A landscape with many peaks, sampled at points; each row gives a point and its height.
A climber steps from a point to the highest of its 2 nearest points, and stops where none of them is higher. Distance is the straight distance between rows; heights are no part of it.
q_318: [122 165 130 165 166  78 160 136 134  66 100 163 111 120 108 135 174  81
 127  79 119 104]  (h 241)
q_538: [130  98 114 164 168  84 138 100 159 103 109 139  95 104 168  68 141 108
 147  94 172 113]  (h 308)
q_667: [104 104 129 153 142  95 155  93 112 114  80 171  95  83 134 139 131  85
 125 117 134  71]  (h 199)
q_793: [118 156 185  95 103 103 139  78 108 182 148 141 179 161 132 126 145 143
 132 188 135  88]  (h 354)
q_933: [147 127  91 143  69 121 113  95 144  70  90 152 140 139 153  92 179 193
 106 140  92 111]  (h 235)
q_250: [141 120 116 104 125 170 106 137 167 125 161 138 170 120 144 183 114 109
  82 170 113 165]  (h 583)
q_687: [117 118  76  60 117 167 125 178 120 123 124  40 142 140 147 130 118 115
 143  85 173 145]  (h 160)
q_313: [133 130 200 133 155 132 130  90  74 207 160 158 122 158  98 122 129 141
 130 146 137 130]  (h 549)
q_191: [142 110 179 100 139  57 146 135 116 118 118 169 137 172 154 139 124 135
 148 144  97  81]  (h 325)
q_463: [142 110  79 126 100  97 127 101 187  67 109 123 143 138 151  69 168 157
 119 106 154 115]  (h 265)
q_67: [128 103 144 103 129 111  86 151 142 130 166 159 155 144 169 166 110 141
  86 186  97 148]  (h 486)
q_237: [148 114 158 133 134 111 127 144 176  80 141 134 104 196 168 117 162 129
  95  79 121 155]  (h 228)
q_70: [138 135  81 127  93 185 117 142 181 125 109  79 148 101 152  76 103 192
 151 121 131 122]  (h 317)
q_414: [141 147 152 155 119  86 153 130 115  97 112 106 127 148  73 129  61  82
 190 118 171 168]  (h 404)
q_750: [ 85  97 137  85 136  64 126 159 112 138 134 148 133 148 134 146 154 111
 112 125 111  81]  (h 383)
q_954: [126 120  95 132 142 161 113 186 100 135 100 117 125 127 149 119 159 159
 125 105  94 150]  (h 152)
q_620: [100 143 170  97 117 114 111 139 127 139 149 112 111 138 138 105 131 139
 153  86 154  61]  (h 247)
q_32: [154 164 121 145 117 122 149 137 137  77 120 158 148 144 123 130 179  97
 131 114 109 119]  (h 261)
q_23: [179  75 115 112 153 122 143 142 111 121 112 125 141 175 190 105 158 115
 141 127 134 157]  (h 298)
q_881: [106 127 138 115 112 149 109 123  29 181 117 128 112  87 136 117 109 141
 160 151 100  70]  (h 362)
q_38: [105 146 131 123 105 149  98 140 108 158 132 122 137  81 119 104 101 175
 159 145 105  70]  (h 300)
q_848: [122 117 115 155 130 122 100 115 190  98 155 170 120 112 102 138 148 141
  95 123 131 147]  (h 496)
q_978: [180 128 115 134 131 186 107 110  72 110 154 117  98 103 112 146 153 111
 126 115 159 140]  (h 429)
q_338: [119 148 133 162 123 126 198  67 183 148 106 128 134 170  97 100 145 107
 110 103 141 150]  (h 368)
q_517: [126 113 132 133 161 153 115 185 104 116 128 126  70 152 121 153 172 131
  85  71  89 160]  (h 176)
q_111: [132 114  84 140 149 134 111 117 180  82 126 105 131  87 172  94 153 138
 134  95 171 107]  (h 286)
q_737: [109 123 175 110 139 102 179 136 124 109 109 151 111 182 151 167 115 107
 136  88  94  85]  (h 272)
q_530: [122 162 123 145 106 109 120 136 126  63 138 104 138 116  58 173  45 106
 171 121 158 134]  (h 453)
q_853: [118 149 139 138  85 154 115 119 172 170 146 111 114 109  61  95  93 137
 145 115 178 148]  (h 441)
q_842: [125 100 119 117 122 112  85 137 111 110 152 142  85 125  95 128 192 102
  79  99 166 150]  (h 426)
q_791: [126 116 128 143 144  99  78 128 154  84 181 135 100 117  82 150 131 104
 108 106 181 163]  (h 458)
q_287: [103 113 106  77  83 118  99 183 107 103 119 143 126 129 112 152 152 115
 105 119 120 111]  (h 437)
q_779: [178 180  93 123 123 139 147 183 117 104 116 142 178 142  85 121 165 102
 148 124 117 171]  (h 287)
q_814: [135 116 106 121 115 115 134 137  99  87  88 150 102  84 131 163 135  60
 120 128 156 125]  (h 175)
q_93: [112 152 173 139 172 101  96 168 165 159 175 145 144 101 150 120 135 124
 137 140 121  89]  (h 474)
q_449: [ 56 141 157  84 139 123 158 106 118 203 148 104 147 132 122 167 138 102
 110 129 137  67]  (h 153)
q_247: [109 134 115 122 131 149 110 163 136 112 144  50 103 129 109 140 104 116
 134  76 167 160]  (h 184)
q_665: [109 126 103  99  89 182 118 133 104 117 132 122 119 104 110 167 119 121
 115 118 121 103]  (h 499)
q_735: [149 154 199 123 109 101 167  94 133 184 124 159 143 181  90 113 121 153
 129 167 129 114]  (h 444)
q_392: [ 74 125 137 105 119 135 179 118 109 122  87 111 103 158 150 150 117 134
 134  69  85  55]  (h 226)
q_388: [ 85 170 156 183 106 125  73  72 110 182 155 129 110  73 176 109 141 165
 110 193 105 159]  (h 71)
q_619: [144 129 144 184 139 157 140 102 102 129  95 120  73 112 158  68 159 128
 145  75 129 112]  (h 253)
q_134: [ 70 134 149  77 132 118 112 154 124 212 160  89 165 130 148 132 165 114
 111 162 125 108]  (h 202)
q_274: [155  84 118 159 165  70 142 107 149 124 115 192 136 143  97 117  80 170
 133 196  75 156]  (h 528)
q_924: [179  74  87 115 142 181 108 116  79  91 121 141 125 111 163 158 155 110
 110 138 145 153]  (h 386)
q_150: [112 194 130 153  73 113  84  61 101 127 150 135 135 104 182 123 126 200
 131 211  78 140]  (h 129)
q_630: [195 128 133 112 108 100 148 158 109  84 115 146 124 167 104 129  88  92
 165 140 145 169]  (h 361)
q_234: [179  82 125 116 155 149 104 149  90 131 118 136 148 135 220 140 158 112
 121 176 125 162]  (h 338)
q_8: [ 88 148 141  89 114 116 105 181 150 110 167  78 115 145 117 137 106 123
 143  68 152 100]  (h 210)
q_35: [138 132 154 156 143  97 158  96 182 120 130 127 115 147 136 104 116 109
 148  98 165 129]  (h 334)
q_639: [147 123 150 162 103 186 122 108 178 153 127 122 103  81 158 115  52 140
 138 131 134 125]  (h 352)
q_579: [ 94 124 161 177 143 150  90  88 136 183 153 137 125  77 159 129  82 151
  97 178 106 141]  (h 30)
q_367: [157 124 138 143 154 110 134 106 110 125 139 174 159 123 134 142  91 145
 140 192  79 121]  (h 457)
q_347: [148 121 103 142 144 109 154 158 102  86  76 136  94 137 133 136 150  63
 116  96 142 180]  (h 159)
q_257: [ 89 163 138 140 131 102  97 135 156 123 164 136 159 140 141 129 176 185
 114 148  68 112]  (h 316)
q_218: [125 122  75 108 110 162 163 118 130 133 115 126 136 112  76 136  51 143
 161 129 130 121]  (h 602)
q_73: [180  86 148 102 109 122 120 106 127  90 125 112 113 189 186  88 160 154
 126  95 140 125]  (h 262)
q_443: [171 136 117 116  99 142 117 129 142 143 108  94 152 115 164  63 102 200
 170 188 110  99]  (h 252)
q_459: [138 120 104 116 109 129  91 166 149 154 149 131 131  87  80  84 101 132
 147 135 177 155]  (h 493)
q_657: [152 134  75 148 167 151 141 156  87  77  64  54 133 126 152 145 137  92
 140  77 171 202]  (h 132)
q_574: [145 123 113 125 167 126 105 135  76 126 156  81  74  97  94 140 177  94
 103  89 184 151]  (h 394)
q_947: [123 107 115 165  86 180 137  97 131 126  93 145 107  96 136 145  97 141
 115 133  94 119]  (h 424)
q_109: [133 126 106 107  91 174 142 112 134 165 141 118 173 127 102 155 150  94
  81 188 131 159]  (h 492)
q_832: [134 156 191 119 156 113 126 135 166 151 184 139 160 171 148 136 146 142
 125 145  98 105]  (h 393)
q_686: [133 147 120 143 104 135 179  80 152 150 111 128 167 154 109 121 152 126
 113 172 102 145]  (h 417)
q_680: [126 145  95 103 121 142 130 132  95 118 154 119 132 113  30 145  46 111
 175 121 159 132]  (h 518)
q_240: [ 62 153 179 131 120 156 171  73  87 225 126 117 143 141 114 162 113 140
 122 155 108  92]  (h 102)
q_612: [130 138 187 141 112 122 121  99 102 143 127 138  79 119 140 102 149 124
 147  85 168  93]  (h 288)
q_731: [ 96 151 158 164 162  83 164 136  98 134  89 159  79  76  88 147 149  78
 128  89 140  84]  (h 221)
q_589: [100 109 130  73 109  81 131 111 118 187 125 115 170 141 170 106 144 119
 124 197 135  90]  (h 267)
q_757: [149 113 109 148 162 133 163 159  77 107  86  77  94 155 106 150 113  73
 136  93 160 213]  (h 145)
q_565: [198 156  99 115  82 115 128 153 144  68 126 154 159 143  77 108 135 136
 147 142 139 164]  (h 318)
q_812: [152 112  85 149 136 117 152 119 191  69 108 172 144 152 106 139 134 148
 101 123 104 171]  (h 539)
q_427: [ 92 139 132 135 192  99 146 170 131 156 143 156 150 110  91 137 131 115
 131 135  92 102]  (h 548)
q_27: [125 114 103 145 204 135 129 166 166 165 143 132 148 102 124 122 142 113
 122 140 128 159]  (h 501)
q_368: [130 125 167 130 140 149 133 113  61 199 143 115 133 130 155 110 116 133
 152 162 105 112]  (h 443)
q_810: [ 62 152 186 160 133 160 120  83  77 208 130 135 115  93 137 167  81 152
 110 160  96  99]  (h 53)
q_321: [167  92 109 127 161 111 169  97 181 110 117 148 151 179 129 124 104 166
 119 163  89 141]  (h 598)
q_44: [132 107  82  87 164 184 130 170 105 121 116  75 126 157 141 139 167 132
 108  68 135 178]  (h 137)
q_442: [100 138  65 100 132 129 150 143 166  93 122 110 161  87 108 158  52 107
 158 126 147 105]  (h 521)
q_259: [118 146 126 137  81 194 123 151 199 151 138  86 114 107 121 111  68 154
 138 104 129 148]  (h 376)
q_617: [133 136 103 137  58 144  92  87 120  92 109 128 148 126 177 136 140 197
 109 189  82 117]  (h 193)
q_972: [130 125 164 141 151 142 111 136 143  89 160 132  77 167 138 167 141 131
 100  54 110 140]  (h 201)
q_778: [119  90  90 129 172 100 113 160 155 182 139 160 159  96  77  86 123 139
 138 162 140 162]  (h 541)

Where does a climber stop that starts at each point below?
q_449 => q_313
q_517 => q_978
q_565 => q_218
q_44 => q_612
q_392 => q_665
q_388 => q_250
q_619 => q_250
q_757 => q_218
q_657 => q_218
